Each row is a point on a tangle of strands that fork and nearly touch. The rows are in no order.
In the rows, zero is written as 128.
Two points are linked if the straight distance between their rows is under 59.5. Some points are linked to none.
Fase: [168 122 133 108 175 146  98 133 151 139 202  64 105 126]
Samas: [ 91  99 165 113 157 112 147  94 116 142  96 133 118 132]
vuneg: [111 147  99 106 160 155 132 121 120 121 100 125  93 138]
Gad: [143 104 175 130 174 101 114  99 148 149 154  95 109 130]
Voga: [106 101 140  51 192 193 142  67 142 180 144 121 124 109]
Pul: [ 91  98 161 138  76 105 165 139  97 114 119 142 171 125]
vagu: [128 144 105 149  50 142 132 127 114  99 125 212 186 130]
Gero: [152  94 177 159 134  80 115 139 141 141 160  94 126 120]
nolo: [145 170  77 156  62 147 111 163 136  99 124 183 148 146]
Suf: [109 116 159 148  90 110 135 112 121 124  82 182 146 124]
vaz: [141 177  89 136 153 142 107 133 140 125  88 132  80 140]
Sib: [156 117 133 114 162 129 111 146 133 130 199  61 114 127]
Nata: [134 173  74 146  91 141 117 169 138 101 106 165 131 151]
vere: [ 89 153  79 118 102 138 157 161 107 102  97 158 146 151]
Razed: [110 117 153 149  68 119 137 117 115 112  95 187 163 120]
sil: [137 158 123 144 153 118 115  99 144 141  59 153  87 131]
Buza: [130 141  94  75 183 213 117  90 150 167 142  99  88 109]
kig: [170 100 144 115 162 104 112 158 135 135 215  53 140 118]
masi: [ 97 149  96 121 117 141 146 157 108 102 103 140 127 146]
vud: [154 163 101 165  52 134 107 159 138 102 138 164 146 132]
Vif: [124 160  91 105 181 165 125 103 127 137  98 116  82 126]
mev: [125  73 155 130 124  78 153 163 103 132 175  75 173 115]
gabu: [ 94 111 157 124 142 107 145  96 112 131  77 150 122 132]
pizoz: [140 137 105  86 178 188 109 106 148 151 166  89  85 116]
Dit: [107 142  95 138  67 139 140 140 117 104 101 204 171 142]
Mafu: [124  86 178 156 103  84 135 143 118 130 140 117 153 116]
laton: [101 118 156 137 114 112 137 103 122 129  67 169 129 128]
rav: [146 169 101 141 167 132 106 106 146 141  72 135  76 131]
diban: [156 125 126  89 177 170 104 113 156 147 192  77  97 122]
kag: [129 104 169 111 185 114 124  80 145 155 142 103 110 127]
mumu: [165  84 154 119 156  86 125 160 124 136 205  59 156 118]
lazo: [131 135 129 159  42 122 137 146 117 100 142 159 174 119]
Sokon: [138  91 180 162 111  82 125 142 132 133 145 104 140 117]
rupa: [135 147 122 164  57 123 121 155 131 104 134 148 144 129]
zili: [123 157  89  90 196 187 125  86 128 158  93 118  85 116]
roril: [127 145 139 150 142 110 121  93 143 140  56 162  99 130]
Notad: [103 143 107 118 130 138 136 143 116 112 105 125 111 143]
Samam: [135 177  73 140 114 141 114 163 137 100 105 152 105 150]
rakop: [136 137 127 156  37 131 134 125 110 100 141 187 188 122]
lekel: [158 103 179 138 161  88 109 124 149 141 171  87 111 125]
Sisil: [151  70 162 128 148  73 139 159 118 137 193  68 171 117]
ramu: [148 183  78 146 133 138 103 148 145 115  84 156  92 143]
vatog: [125 148  90  75 190 206 126  86 139 164 120 112  86 108]
nep: [124 108 148 123 144 114 133 138 121 129 155  91 117 131]
zav: [109  99 165 107 180 118 139  78 130 151 120 116 112 131]
fol: [119  93 140 133  98  87 165 169  99 116 171  74 174 120]
Funep: [101 154  79 128  79 144 149 155 115 105 101 194 165 153]
Panif: [107  97 172 149  78  96 149 140 106 119 127 133 167 115]

A fork is a point with three links, a tip a point with one. Leave the first point through the second and follow the links. Name the first fork or tip that comes.
Gad / lekel | Pul
Fase / Sib | fol
nolo / Nata | roril

Name the points in between on the shortest way along the links from the first point to the second, in order.
Buza / vere | vatog zili Vif vuneg Notad masi
ramu / vud | Samam Nata nolo
Gero / gabu | lekel Gad kag zav Samas
vatog / Fase | Buza pizoz diban
pizoz / mev | diban Fase Sib kig mumu Sisil
